Points, in no order, along strands that fork and pass close to each other.
Two points are linked if the straight distance between their rows is under 46.1. Some points are linked to none.
z_129: [  6.7 -14.7  13.0 -14.4   0.8  -3.1   9.4  -9.5  11.2   1.6  15.4   9.5
  34.9  -6.9 -15.2  11.6  -0.3   3.7  -2.1   1.9]
z_857: [  5.7 -20.3  31.4  16.9  36.9  -7.1   5.3  13.2 -11.7  15.7   9.5   2.7
  -8.3 -19.4 -20.2   5.2 -14.5   2.6  21.9  16.1]
z_772: [ 21.3   9.7 -10.1  39.2  -9.3  -7.5  -8.4   4.2 -20.4 -12.2  12.6   2.6
  -4.7  -1.8  14.0  -2.4 -28.9  20.9   4.7  -2.2]
z_484: [-36.9   5.5   9.0 -38.4 -12.1 -10.4   7.2 -17.2  39.9   2.2 -17.6   0.5
   5.8  -7.8 -18.7  13.8  10.8  -5.8   0.3  -3.3]
z_561: [ 18.6  27.5 -36.3  25.7 -38.9  -8.9  -5.9   3.2  13.4  -3.3  -8.9  13.0
  -8.5  17.0  16.3  -1.7  -4.7  13.5   5.0  -6.3]
z_302: [-19.5  20.3  -9.9 -25.5  -6.5   4.1  -5.5   6.4  -4.5   0.2  -0.1 -21.1
 -25.2  34.1   8.1   6.7  20.0  10.8   5.0  -0.6]
z_270: [ 10.1   7.0  -1.8  10.4  -8.6  -9.6 -23.8   5.7  -9.4  32.3  -5.9  14.7
   0.0 -17.7   4.5 -29.4   6.1   4.4  20.2  19.6]
z_355: [ 14.2   8.9   4.4  43.7  -2.4  -4.8   8.3  14.4 -19.3  -7.6   4.6  10.1
 -27.5   1.8  10.4   7.3 -26.5  18.7   5.5 -14.1]
z_114: [ 17.8  17.3 -28.1  23.0 -13.8   8.2 -10.7   6.2 -14.2  -0.2  -4.4  -0.4
 -10.4  16.6  22.6 -14.2  -5.4 -12.5   0.0  -8.4]
z_789: [ -1.4  11.1 -23.0  22.9  -6.8   0.9  -0.1  -4.1 -11.5 -31.6  14.1 -10.8
   5.0  17.1  18.8  -8.7 -12.1  10.2 -16.0  -3.1]
z_712: [-37.8  -5.9  12.3   2.1 -22.2  -5.4  14.4 -12.8  27.5   0.9 -11.6   2.7
 -30.2   0.1  -0.1   1.2  13.0  -6.5  11.8  -7.1]
z_178: [ -6.5  -5.5  26.5 -74.8 -38.9   6.6  -8.2  -3.5 -11.2 -15.0   3.2 -16.4
 -29.5  10.5 -25.3  29.0  20.0   9.5 -30.1  -9.2]
z_726: [  9.8 -10.7 -13.1  32.2   0.3  15.4  16.7  -8.3 -13.4 -21.0  -2.1   8.9
  -2.1  13.5  19.7 -15.5 -20.0 -15.6 -12.6 -22.9]
z_519: [  9.4  10.6  -1.0  24.0  14.2   0.8 -19.0   9.5 -29.0  19.8  -3.0   8.0
   8.7 -17.2  18.0 -29.4   7.5 -25.2  -4.2   2.4]
z_836: [ -4.2  14.8 -19.8 -20.0   0.1  14.2  -0.5   8.5   5.4   2.7   1.0  -5.4
 -11.2  34.8  17.4  12.4  21.4  -4.2   2.3  -9.1]
z_969: [ 27.1  -2.9 -17.2 -20.8   5.3  20.0 -11.0  -8.0  -4.0   3.8  -1.6   6.6
  49.6  -6.3   1.5 -11.0   9.6 -20.5 -23.5  -4.3]
z_669: [-20.1   8.6   4.5   6.3  13.9  -8.6  -1.6  -1.6 -26.2 -10.7   2.5 -26.5
 -12.8   2.9  16.1  -5.5   8.0   1.9   0.2   4.9]
z_645: [  5.2  -2.9 -26.5 -26.1  -4.9  20.1   9.2  -9.0  -5.1 -39.8   3.8 -14.7
  15.1  27.6   7.5   9.9   7.4   3.7 -34.2  -8.5]
z_184: [ 22.0  16.5 -13.1   7.6  22.6   7.8  -7.0  20.3 -31.4   9.1   8.9 -10.8
   8.5   3.1  14.0   2.0  -1.4 -16.0  -4.7   0.5]
z_880: [ 24.2  11.4  -2.4  26.0 -30.2   1.2  -7.1  12.5   5.1  16.9  -2.7  36.0
   2.7  -1.8   2.6 -20.4 -16.8   9.7   7.6  -4.6]
z_644: [  2.1  -8.9  18.3  -9.1  37.0  -3.4  -8.4  -4.0 -19.7  24.4   4.2 -10.7
  12.2 -29.0  -5.3  -1.0  10.3 -15.1  -3.2   7.1]
z_230: [-21.8   9.4 -20.6 -25.2  -7.1  13.9  10.8 -14.9  41.3 -13.2 -35.9  20.6
   6.8   8.4 -10.8   2.3   7.7 -35.6 -12.2 -17.3]
z_802: [  3.1 -25.7  32.0  -1.1  33.5  -0.9  -1.4   7.3   0.1  28.7   4.4   3.3
  -2.1 -22.9 -17.0  -5.3   6.8  -5.6  20.4  22.0]
z_540: [ 22.2  -0.2  -6.0  -0.8  25.8  10.0  11.8   8.6 -35.7 -24.6   2.2 -19.9
  20.1   1.7   2.2  20.6 -18.3 -12.3 -42.8 -20.6]
z_879: [ -8.3  12.4 -12.5 -32.7 -15.7   4.5  10.0  -4.9  36.4  -1.3 -11.7  16.0
  23.7   5.8 -11.9  17.9  11.8 -15.3   1.2  -9.8]
z_637: [ 14.0 -26.2   2.9 -18.6  -8.6  15.3  22.9 -19.0  25.3 -13.6  -3.1  23.0
  23.4  -6.8 -16.8  15.8  -6.8 -20.6 -21.7 -26.4]
z_205: [ -1.7   2.9   2.4 -11.4  32.3   1.0  -4.7  17.0  -8.9  11.0  10.1 -19.9
 -23.9   8.5 -14.1  19.7   0.2  25.2  16.8  22.1]
z_767: [ 29.2 -11.7 -35.7 -31.5   1.9  24.3   2.1  -8.2 -10.0 -37.1   0.1  -7.1
  19.8  16.5   2.2  23.6   2.0  -0.5 -44.8  -7.5]
z_933: [  5.0   4.4  -8.2  25.3  -9.4 -13.1  -2.5 -17.0 -13.0 -21.5  15.0  -9.1
  22.2  -5.7  13.6 -18.5  -9.6  10.2 -10.1   0.8]
z_607: [  2.1  13.4  -6.2  12.2 -11.3  -2.6 -12.8   5.8   7.1  23.4  -8.0  12.3
  -7.5  -6.3  10.2 -13.4   7.0 -10.0  15.6   4.5]
z_609: [-14.7 -21.0  15.4 -21.6  -5.3   6.1  13.0 -35.1  12.6  -9.9  -6.6  -6.0
   2.7  -6.7   0.2  -2.5  16.7 -18.5 -35.0 -20.5]
z_491: [ 11.6   6.5  -8.5   0.8 -15.3  -9.5 -20.0   2.3   7.5  11.8  13.0  10.3
  40.9  -8.9  -5.8 -27.0  -7.2  16.6  11.7  24.4]
z_777: [  0.8  -0.4  -7.5 -24.8  11.6  -1.7  -8.0 -12.0  -2.3   2.0  14.8 -21.3
  10.8   0.9   3.5  10.2  15.4   3.6  -9.2   8.5]
z_64: [ 18.8 -13.8  -9.4 -27.9   4.5  21.9   0.3 -16.2   6.5  -4.8   0.5   1.1
  28.6  -6.6  -7.1   0.0  15.1 -30.7 -31.5 -13.4]
z_454: [  9.8  -2.3   7.5 -11.1  25.6  -7.8  -4.4  16.8 -12.9  12.5  17.1 -12.3
   7.7   2.0  -4.4  19.2  -8.4  22.6  13.0  14.4]
z_885: [ -4.7  10.3  -9.2  36.7 -28.2 -11.4 -10.1 -12.7  -1.5 -10.2 -11.2  -3.9
 -24.1   0.3  20.9 -17.5  -3.7   7.5   0.8  -4.3]
z_983: [  0.1  -8.1  11.1 -40.8  -1.2   9.3   9.3  -2.7   8.5   1.8   2.6  -8.7
  -7.2   4.3 -15.6  34.5  18.8   8.8 -16.1 -14.6]
z_962: [ 26.8   1.7 -33.7  11.1 -11.6  20.3  -7.7  -0.5  -3.0 -14.2 -12.1   9.6
  25.7  16.5  18.5 -27.2 -13.8 -17.2 -19.5  -8.0]
z_531: [ 31.6 -10.9 -16.4 -16.9  16.7  15.1   8.0  -4.7 -21.0 -32.9   2.2 -14.1
  22.5   0.6   1.1  25.7  -4.3  -4.1 -45.9 -20.8]
z_837: [-34.4  -4.3  12.3 -28.7  -2.2   5.2   1.0   0.2  19.8  13.8  -5.3 -11.3
 -28.4  10.2 -10.5  14.4  17.3   0.9  14.3   5.6]
z_619: [-21.6  -2.0 -29.4  -8.3 -12.7  14.9   5.6 -13.9  29.6 -18.7 -26.5  12.9
   1.5  22.5   8.1 -10.2  10.2 -31.9 -14.1  -7.7]
z_183: [ -9.4  21.8 -15.5   3.8 -30.0  -8.5 -14.8   1.5  23.6  18.1 -14.9  23.3
   3.5  -7.3   0.2 -13.0   2.1  -0.9  21.1  11.4]
z_389: [  1.2  -0.6  -5.2   7.7 -11.6  -9.2   2.6  11.0  17.7  11.4   1.2   7.0
 -24.4  -1.1  -5.2   8.8  -5.2  33.9  29.6  10.1]
z_595: [-22.7 -11.9  13.4 -10.0  -5.2  -2.2   9.2 -22.2  17.2  -7.9   0.5  -7.3
   4.6   1.3  -4.6  -6.6  17.0  -9.0  -7.8  -5.9]
z_257: [-14.2  18.0   8.2 -10.9  28.0  -5.1  -3.1  19.0 -31.5  -9.2   9.6 -37.2
  -6.6  13.5   1.4  25.7   3.3  20.8 -15.6  17.9]
z_720: [ -6.6  13.7 -28.3 -43.6 -15.0  14.7   4.2  -3.4  31.9 -16.7 -29.8  13.6
  22.2   9.4  -9.3  19.8  10.7 -26.0 -11.3 -18.8]
z_504: [  7.2   6.1 -11.9  20.7 -11.6  -6.8  -9.7  12.0  -1.8   4.2  -4.6   3.5
 -40.2   8.1   4.9   5.5  -6.0  37.8  22.3  15.6]
z_520: [ 15.1   3.5  13.1  13.4   6.3  -5.9 -31.0  14.2 -20.3  28.7  -1.2   3.3
  21.2 -21.1  -6.6 -33.8  -5.2   9.5  17.2  30.1]
z_897: [ -3.3 -14.7   4.9   3.8   1.4 -12.5   1.8   7.6   7.0  15.0   8.4   5.4
 -12.2  -4.6 -17.1  -1.6 -12.8  31.0  34.6  28.5]
z_822: [  3.6  24.3 -33.9   1.6 -29.2   3.4   6.3   4.5  23.0  -4.5  -0.8  12.6
   3.0  18.9   8.2   0.7  -2.9   7.5  12.4  -4.9]
z_724: [-29.2 -18.1  20.3  -4.6   5.9 -13.7   4.4 -14.4  15.3   9.6   6.6 -10.2
 -20.3  -9.0  -4.9  -9.3   8.4   6.8  15.2  19.4]
z_714: [  5.9 -23.6  13.5  -0.4   5.3  -5.9  13.3 -16.0  -1.7 -15.4  15.4  -0.5
  22.1  -9.7  -8.4  12.6  -9.5  -0.8 -12.4 -14.5]
z_778: [  0.3  21.2 -23.1 -21.4   7.7   5.6  -9.0   0.1  -5.5   1.7  11.4 -18.9
   7.6  21.5   7.9  12.6  17.5  -0.2  -5.9   0.4]
z_276: [ 16.0 -11.9 -32.2  26.7 -11.5  13.7   4.9  -3.7   1.0 -27.6 -11.0  16.1
   6.4  12.2  21.5 -31.1 -16.4 -14.4 -15.3 -15.2]
z_986: [  0.4   1.2   6.8  -0.4 -15.7  -9.7 -10.6  -9.7  21.3  10.5   8.0  18.8
  49.9 -13.6 -15.1 -27.9   2.3  -1.2   8.4   7.7]
z_781: [-34.9   6.4   8.9 -13.4 -19.9 -17.2  10.7 -17.5  41.3   1.9 -19.1  15.3
  14.6 -13.6 -18.7  -7.3   0.6  -5.0   9.1   0.0]
z_132: [ -7.7  -3.6  15.7  32.8  26.5 -18.3  -5.3   8.9 -25.5   0.4   1.7 -22.0
  -7.8 -28.5  -8.7  -2.8 -13.0  12.6  14.8  24.2]
z_882: [ 16.4   0.1 -14.7  -7.3  -7.5  22.3   7.7  13.1  21.2   5.7 -13.1  32.1
  11.3  16.2  -1.8  -2.1  -4.0 -27.2  -5.6 -19.8]
z_143: [-23.7  -3.4 -12.0 -26.4 -19.5  14.3  15.3 -14.1  21.8 -27.2 -11.2  -5.5
  -3.3  21.4  -0.6   9.8  14.0 -12.5 -23.1 -14.8]
z_634: [-19.7 -16.3  11.5  21.6  22.3 -18.1  -8.7  -9.3 -17.4   5.1  -1.0 -21.6
 -13.9 -24.6  -2.9 -16.8   2.0  15.2  25.7  34.6]
z_920: [  4.0  12.3  -7.3  30.9   4.1  -7.9 -16.3  13.6 -21.2   1.4  -2.2 -14.0
 -34.9   3.2  11.6  10.1 -15.6  24.8  23.1  17.5]
z_239: [ 11.5  24.4 -12.4  43.2   0.9 -10.6 -19.6  15.9 -31.9   7.0  -4.2  -8.4
 -30.3  -0.5  21.2  -5.7 -11.3   9.3   5.3   1.6]
z_928: [ -9.6  -2.1  20.6  11.5  11.0   2.7  11.5  12.7 -18.6  -4.7   6.9  -2.0
 -34.7   6.3  12.4   8.7  -5.6   2.6   3.7 -15.0]
z_306: [ 10.0  -0.8  -2.6  30.3 -17.2   8.1  13.5   5.9  10.7   2.8  -4.1  31.6
 -20.5   7.7  13.0  -1.7 -12.2  -3.2  13.6 -22.4]
z_808: [ -0.9 -14.7  17.5  -1.3   9.2 -17.9  -2.8 -10.1  -3.3   7.5  23.3  -5.8
  24.4 -19.3 -13.5 -14.1  -3.8  14.5   6.9  23.4]
z_172: [-10.2  10.7 -22.0 -21.6 -17.4   9.4   6.4  -8.4  27.8  -7.8  -7.3  -0.6
   7.5  17.4   0.5   8.7  13.4  -2.9  -7.0 -11.3]
z_98: [  9.8  -2.9  11.4  45.4   4.3 -13.7  -9.9  11.0 -22.2   6.0  -5.8   6.9
 -17.3 -22.2   8.9 -17.1 -17.3  -2.9   9.8  -3.2]
z_286: [ 25.1   0.8  12.9  29.2  -4.4 -12.3 -33.0  13.6 -15.7  17.5  -7.5   8.9
   1.9 -25.1  -7.4 -32.1 -19.0  30.9  16.8  30.3]
z_124: [-10.4  16.2 -14.5  13.2  -7.1  -4.5  -4.6  -6.6 -17.9 -21.1   0.7 -24.8
 -11.6  13.9  26.0  -9.1   7.4  11.9  -0.5   0.6]
z_229: [ 20.2   8.6   7.3  12.2  35.4  -3.6   3.1  27.1 -29.4  -3.1  12.1 -12.6
  16.9  -4.8  -9.3  33.6 -22.1   2.5  -6.8   2.6]
z_862: [  6.6  -1.7  15.2   1.9  25.1  -2.2   1.7   1.6 -25.3  -0.6   6.9 -17.8
  19.4 -17.5   2.2   3.7  -4.1 -17.0 -12.2   0.9]
z_268: [ 26.3  18.0 -15.3  14.3  13.9   2.8 -20.5  22.3 -22.2  22.6   2.4   2.8
  -0.5   5.5  14.8  -6.6  -5.7  -1.3  16.3   6.9]
z_185: [-10.5  -7.6  22.5   8.1  40.8 -12.9  -5.1  12.2 -27.1   1.2  10.4 -26.7
   4.8 -18.5 -13.6  16.4  -9.9  14.2   7.2  27.5]
z_274: [ -1.9  21.6 -24.8  25.6 -39.8  -7.0 -16.8 -10.6   9.4   3.6 -22.7  11.4
 -24.2   6.8  19.1 -10.5   5.0   9.2  13.3  -4.4]
z_173: [  2.8 -15.2  -6.8  -3.2  -6.7  16.5   8.5 -17.4  11.3  -9.2 -15.9  21.5
  16.0  -5.7  -0.8 -19.9  12.4 -45.0 -21.8 -16.7]
z_725: [-16.6   7.7  13.8  20.0  15.0  -1.9  10.7  12.3 -24.1 -24.4  14.4 -27.3
   3.4   6.4   2.5  14.9 -15.6   6.0 -14.8  -2.2]
z_131: [ -7.3  -9.8 -26.0   2.8 -13.5  17.4   4.7  -8.3  25.7 -17.6 -28.9  28.9
  18.6   4.1   2.9 -23.2   1.5 -39.4 -12.4 -15.3]
z_481: [ -0.1  -2.6   1.6  10.0  -1.1   2.8   4.4  -3.9   4.7  10.0  -2.9  14.2
  -8.5  -7.4   5.1 -12.0   7.3 -18.7   2.5 -12.5]
z_248: [-28.1   5.3  15.9   0.2  20.5 -13.0  -6.9   7.6 -29.7  -9.3   7.2 -42.6
 -19.0   2.7   2.9   8.4  -0.8  18.0   0.2  22.4]
z_678: [-18.1   3.7  12.9  -0.1 -21.6 -18.3  -2.0 -13.2  34.4  10.3  -6.6  29.4
  32.1 -15.9 -13.7 -22.0  -2.6  -8.6  10.1   7.8]
z_711: [-21.4  -6.1  13.7  17.8  -5.3 -10.4  -1.5 -11.0  16.1  14.0  -7.4   3.6
 -30.3 -11.9   3.2 -16.7   4.8   6.0  21.1  10.0]
z_812: [ -6.5 -13.9  -3.4 -24.9 -15.7  12.8  16.6 -18.2  10.2 -43.9  -3.0  -8.7
   4.5  33.1  -0.2   9.3   2.6   2.2 -35.1 -13.2]
z_107: [-32.1   2.0  -5.6   5.3 -18.5   1.8   6.1 -11.6  20.5   1.5 -16.8   8.2
 -23.2   6.0  13.3 -15.8  21.6 -21.3   6.7 -11.2]
z_521: [-11.1  -0.8 -13.5  11.9 -11.7  12.1   0.5 -10.7  12.1  10.3 -18.7  25.0
  -9.8  -2.1  12.5 -24.0  20.7 -35.9   8.2 -19.6]
z_870: [-24.0  11.3   8.1 -44.3  -7.1  -5.5   5.7   5.0  46.2  20.1 -21.8   3.9
   1.5  -3.4 -25.1  25.2  14.1 -12.2  11.4   4.5]
z_752: [  2.6 -10.5  21.7  20.2  15.5  -8.6   6.7   4.7 -11.9  11.7  11.2   9.0
  -2.5 -17.9  -5.2  -6.0  -6.1   1.4  12.8  -4.1]
z_297: [  1.4 -25.9  25.1 -26.4  28.7  -2.9  -6.2  -7.3   0.7  27.5   3.0  -5.9
   9.1 -27.2 -15.3   1.6  20.6 -11.6   5.2  10.4]
z_978: [  5.2  -9.6   1.6  16.3   7.1   8.5  10.2  -3.5 -11.1 -12.5   2.3   9.7
 -19.0  -2.5  17.2 -12.8  -4.0 -17.6 -12.5 -23.6]
z_906: [ 10.3  -3.7  12.3 -25.1  20.9  -1.6   4.1  -6.1 -21.5 -14.5  13.9 -26.6
  20.3 -12.4  -5.6  24.0   3.2   0.8 -36.2  -5.7]
z_104: [ -3.4  -9.3  14.1  13.2   4.9 -18.3 -10.6  -5.2   7.5  17.3   9.3  -1.4
   4.7 -18.9 -11.2 -15.3  -1.9  20.7  24.9  29.9]
z_736: [-11.9   0.7   2.9  13.1 -29.3   0.7  13.9 -11.6  31.3 -12.1 -18.8  33.3
  11.6   3.4  -7.7 -20.7  -7.7 -23.8  -2.1 -18.1]
z_112: [-23.0  -9.1   2.6 -26.0  20.0  -8.1 -18.3 -15.1   3.2  17.7   0.4 -20.7
  -1.3 -16.7  -2.8  -6.6  25.8 -13.3   0.6  13.8]
z_259: [-33.4  -8.1  28.2 -24.2  11.5  -0.2  -1.8   2.5  -2.7  10.3   4.0 -21.0
 -41.1  10.8  -2.4   3.5  12.2   4.9   2.3   8.4]
z_640: [-24.3  10.2   4.4  -9.3  -7.0  -6.0  -3.1   9.9 -14.0  -8.7   8.7 -22.5
 -37.1  27.3   9.6   8.6   1.6  16.4  -0.1  -4.7]
z_901: [ 20.5  -0.8  13.9   7.0  31.1   6.6  14.3  15.3 -26.9 -14.1  10.5 -11.7
  18.6  -0.4  -2.3  29.3 -16.7  -6.8 -18.5 -21.4]
z_945: [ 11.4  23.9 -19.0  -4.9 -25.6  -1.4  -9.7  14.5  18.5  20.3   1.6  20.0
  19.6  -0.9  -5.3  -3.9   0.8  15.1  27.9   9.3]
z_533: [ 10.9  10.7 -34.5   2.5 -23.7  13.5  -4.6  -4.3  12.2  -8.0  -5.3  15.8
  24.1   7.9   7.8 -24.3   1.0 -18.7  -7.2  -5.1]
z_480: [-13.8  -7.7   5.5  18.3  -5.0 -22.8  -2.3 -25.0  -5.3 -14.2  18.6 -17.9
  17.0 -14.7   8.0 -21.0  -1.2  11.7  -1.2   8.3]
z_979: [ 19.2  -4.2  16.9  38.9  11.0 -12.8   4.0  11.5 -25.9   3.5   5.2  11.9
   6.8 -18.4   0.7  -9.1 -27.6   5.3   6.7  -1.0]
z_654: [-26.7  -6.0  28.5 -37.4  -0.1   0.7  -6.9  -2.6 -11.7  -9.9   6.4 -29.7
 -34.8  19.7  -1.8  11.1  16.9   6.8 -15.7  -3.7]
z_192: [ 10.6   7.4 -20.1  14.5 -21.1  18.0  19.0  13.0  27.7  -7.1 -23.1  37.7
  -1.7  18.4  -0.8   2.7  -6.8 -20.8   5.2 -29.0]
z_291: [ -0.5 -17.6   7.6 -33.8  -0.4   9.5   7.2 -21.7  -3.9 -18.9  -3.8 -11.6
  -9.8  -6.3  -1.0  15.1  17.9 -11.2 -34.5 -20.6]
z_912: [  5.4  -3.7   3.6  -9.4  -7.7  13.7  19.5   7.7  31.6  -1.6   1.0  22.4
   1.1  11.0 -10.7  24.2  -4.8  -5.0   1.3 -15.8]
z_610: [ 22.8  -2.7  10.9   7.0   7.0  -2.3  -9.1  21.9  -1.5  30.7   5.9  26.5
   6.4  -8.8 -10.9 -13.4 -10.0  14.5  27.8  18.6]
z_543: [ 17.5   3.0 -10.1  24.4 -32.8   3.0  10.3   7.6  22.9   0.8 -20.2  46.6
 -10.8   9.8  -6.4  -3.9 -18.4  -6.5   7.2 -23.7]
z_483: [-11.4  -4.9  10.2  13.5 -30.8 -13.6   8.1  -6.8  27.1   4.5 -11.5  30.1
   6.5  -6.8  -9.4 -21.9  -2.3  -5.4  14.0  -7.7]
z_360: [ 15.2   0.9   0.6   6.1  19.0  17.7  12.2  16.6 -12.7   2.2   2.9   6.8
 -22.1  20.8  10.6  20.4  -0.5 -12.8  -4.3 -27.5]
z_723: [  9.7  -4.0   9.6  24.1   1.9   0.3  19.1  12.9  -4.4  -0.3   5.2  18.5
 -27.8   8.6   3.6  12.8 -14.2   9.9   9.6 -22.8]
z_10: [ -8.5 -21.0  15.2 -11.4  -8.8 -19.8   6.9 -13.4  22.2   7.1  12.2  -1.1
  27.4 -13.4 -22.0  -2.6  -2.4  19.8   5.4  16.8]
z_502: [ 14.3  -7.7  13.9  -3.9  36.3  -9.7  -7.9   9.5 -20.0  16.0  14.7 -13.6
  19.0 -21.2 -16.8   5.3 -11.6  20.3  10.0  32.7]
z_290: [ 12.6  20.2  -2.4   2.7  35.0   3.4 -12.4  14.8 -36.3   6.0   3.6 -24.5
  21.8 -14.1   0.9  11.5  -1.4 -16.9 -14.6   3.1]
z_459: [ -6.8 -24.5  26.0  13.1   3.8 -10.7  17.2   0.5   2.6   1.5  14.2  -0.3
 -22.1  -9.6 -22.0   5.5 -14.7  32.0  25.4  17.7]
z_319: [ 11.9  13.5   1.5  -1.5  34.3  -6.3  -1.4  17.6 -25.4 -13.1  12.5 -31.0
  26.3  -4.7  -4.1  36.4 -10.0  15.5 -15.5  13.0]
z_881: [ -1.3   4.3   3.1  27.7  23.9 -12.6  -7.4  14.1 -30.6   8.8  -1.4  -6.9
  -5.9 -24.9  14.5 -13.8  -6.5 -15.3   2.8   3.3]
z_212: [ -5.4   4.8  -1.8 -18.4   6.8  -2.9  -5.0   5.4  19.5  29.1   3.5   5.7
  -1.1   5.1  -9.8  10.0  14.7   8.8  24.0  16.2]
z_643: [ 22.5 -29.6  16.2 -22.3  -2.7   6.7  21.9 -21.2   8.8 -17.0  13.2   8.7
  22.2 -11.0 -15.4  17.4  -5.0  -0.9 -25.9 -25.1]
z_541: [ -8.1  -3.1  21.0  17.7  24.2   1.6   7.2  19.2 -16.2   3.8   2.9 -10.8
 -40.4   6.1   1.7  17.5  -8.6  19.7  18.2   8.6]
z_495: [ 23.8  18.2 -21.5  -2.8 -11.3   0.0 -10.4  12.5   4.4  10.6  13.3   3.3
  28.1   6.4   1.7 -10.0  -0.8  16.1  14.6  19.0]
z_915: [ 25.7  13.1 -11.2  31.0  -4.4 -12.0 -14.5   9.8 -14.2   1.9  10.8   0.7
   7.5   1.0   4.4   0.3 -25.5  32.3  14.9  21.2]
z_119: [ -1.1 -15.1   1.7  23.3 -16.5   5.7  20.3  -8.9  20.0 -17.8  -7.8  31.2
   2.6   3.6   1.6  -8.6 -16.4 -15.9  -5.3 -29.7]
z_72: [-23.1   1.2   8.3 -30.1   8.9   0.6  -4.9  -6.5  16.1  20.7  -4.3 -10.2
 -14.8  -4.8  -1.9   1.4  31.2 -15.3  14.1   7.8]
z_78: [-16.2   4.0   7.8   3.9  -4.5   3.7   6.2   0.7  -1.2  -2.0  -0.8  -2.2
 -27.8  15.3  11.3  10.2   7.7   4.8   6.5  -5.3]
z_372: [-17.8 -17.2  24.7   5.1   8.7  -5.7   4.2   4.9 -10.5  -1.1   8.1 -10.8
 -45.1   4.7 -11.1  11.0 -11.1  34.1  22.5  10.4]
z_536: [-21.7  -9.5   1.7   0.6 -16.4 -16.1   3.9 -30.7  15.2  -2.8  11.4 -13.4
   3.6  -9.9   1.5 -23.2  11.8   0.5  -1.8   9.5]
z_413: [ 24.3 -19.4  -6.2 -34.5   5.3  25.5   8.2 -12.8  -7.4 -12.5  -4.4   0.9
   6.9 -10.3  -3.9  15.1  15.1 -19.4 -35.9 -28.4]
z_249: [-18.8  -1.7  23.9 -48.4 -19.5  11.6  -6.1  -7.2  -7.4 -13.2  -0.6 -13.9
 -35.0  26.2 -14.1  26.0  17.3   2.9 -28.1  -7.6]
z_587: [ -0.1   6.1  -4.7 -22.7  -8.9   4.4   2.8   1.7  30.2  15.9   7.1  10.9
  21.2   1.1  -7.2   8.0   9.8  -3.9  11.7   3.0]
z_785: [  5.9  13.8   7.0 -28.9  28.7  -5.0  -0.8  21.1 -28.9  -8.7   8.5 -38.2
   6.5   4.6  -4.4  38.8  -3.6  13.8 -20.0   5.2]
z_985: [  2.6  16.8 -13.9   4.9 -19.1   3.1   4.3  -1.2   5.5   5.3  -1.2  -0.1
 -16.0  18.6  16.8   7.1  -2.2  12.0   8.2  -1.8]
z_816: [ -5.7   5.1   0.2 -16.6  16.0  -8.7 -11.3  -3.5  -9.1  16.7  12.1 -23.4
  12.6  -8.6   7.7  -5.3  16.5  -5.9   6.8  21.1]
z_189: [ 18.4  10.6 -15.2  -5.6  -8.1  13.7 -16.5   2.2  -1.8   8.7  -3.8  14.0
  41.5   1.3   9.5 -28.5   6.5 -21.5  -6.7  -1.5]
z_530: [ 11.7 -24.3   4.4   1.0  -8.6  22.3  25.5 -10.6  19.0 -15.7  -6.4  30.3
   9.5  10.4  -8.5  -1.2 -13.1 -18.1 -17.2 -28.0]
z_424: [ 33.1  16.9 -12.4  34.7  -2.6  -4.2 -18.9  23.2 -24.4  20.4  -7.5  10.0
 -15.1  -7.5  17.5  -9.9 -15.7   1.6   2.4  -1.7]
z_338: [ -2.8   0.2  -5.7 -18.3  15.6   3.4  -9.3  11.9   6.0  20.0   2.9 -13.8
 -17.8   7.2  -7.0   5.9  12.9  20.6  32.3  31.2]
z_743: [-21.5 -13.3  25.0   9.7   9.6 -17.0   3.3 -16.5  -2.4  -2.3  11.4 -27.1
 -12.8 -11.2  -1.6 -12.2  -1.2  21.5  14.3  30.2]

Follow the links from the first point to the second, and from the first to the third. Name the last point that the two ways share.
z_355; z_483; z_290: z_897
z_643; z_302; z_862: z_897
z_185; z_230; z_480: z_879
z_882; z_129; z_654: z_928
z_712; z_778; z_124: z_481
z_654; z_781; z_885: z_78

A fork is a point with three links, a tip a point with one. Leave the first point through the second and follow the links. Name the first fork or tip that comes.
z_595; z_536: z_879
z_736; z_119: z_897
z_536; z_595: z_481
z_212; z_338: z_711
z_78; z_640: z_178
z_178; z_249: z_78
z_10; z_129: z_678
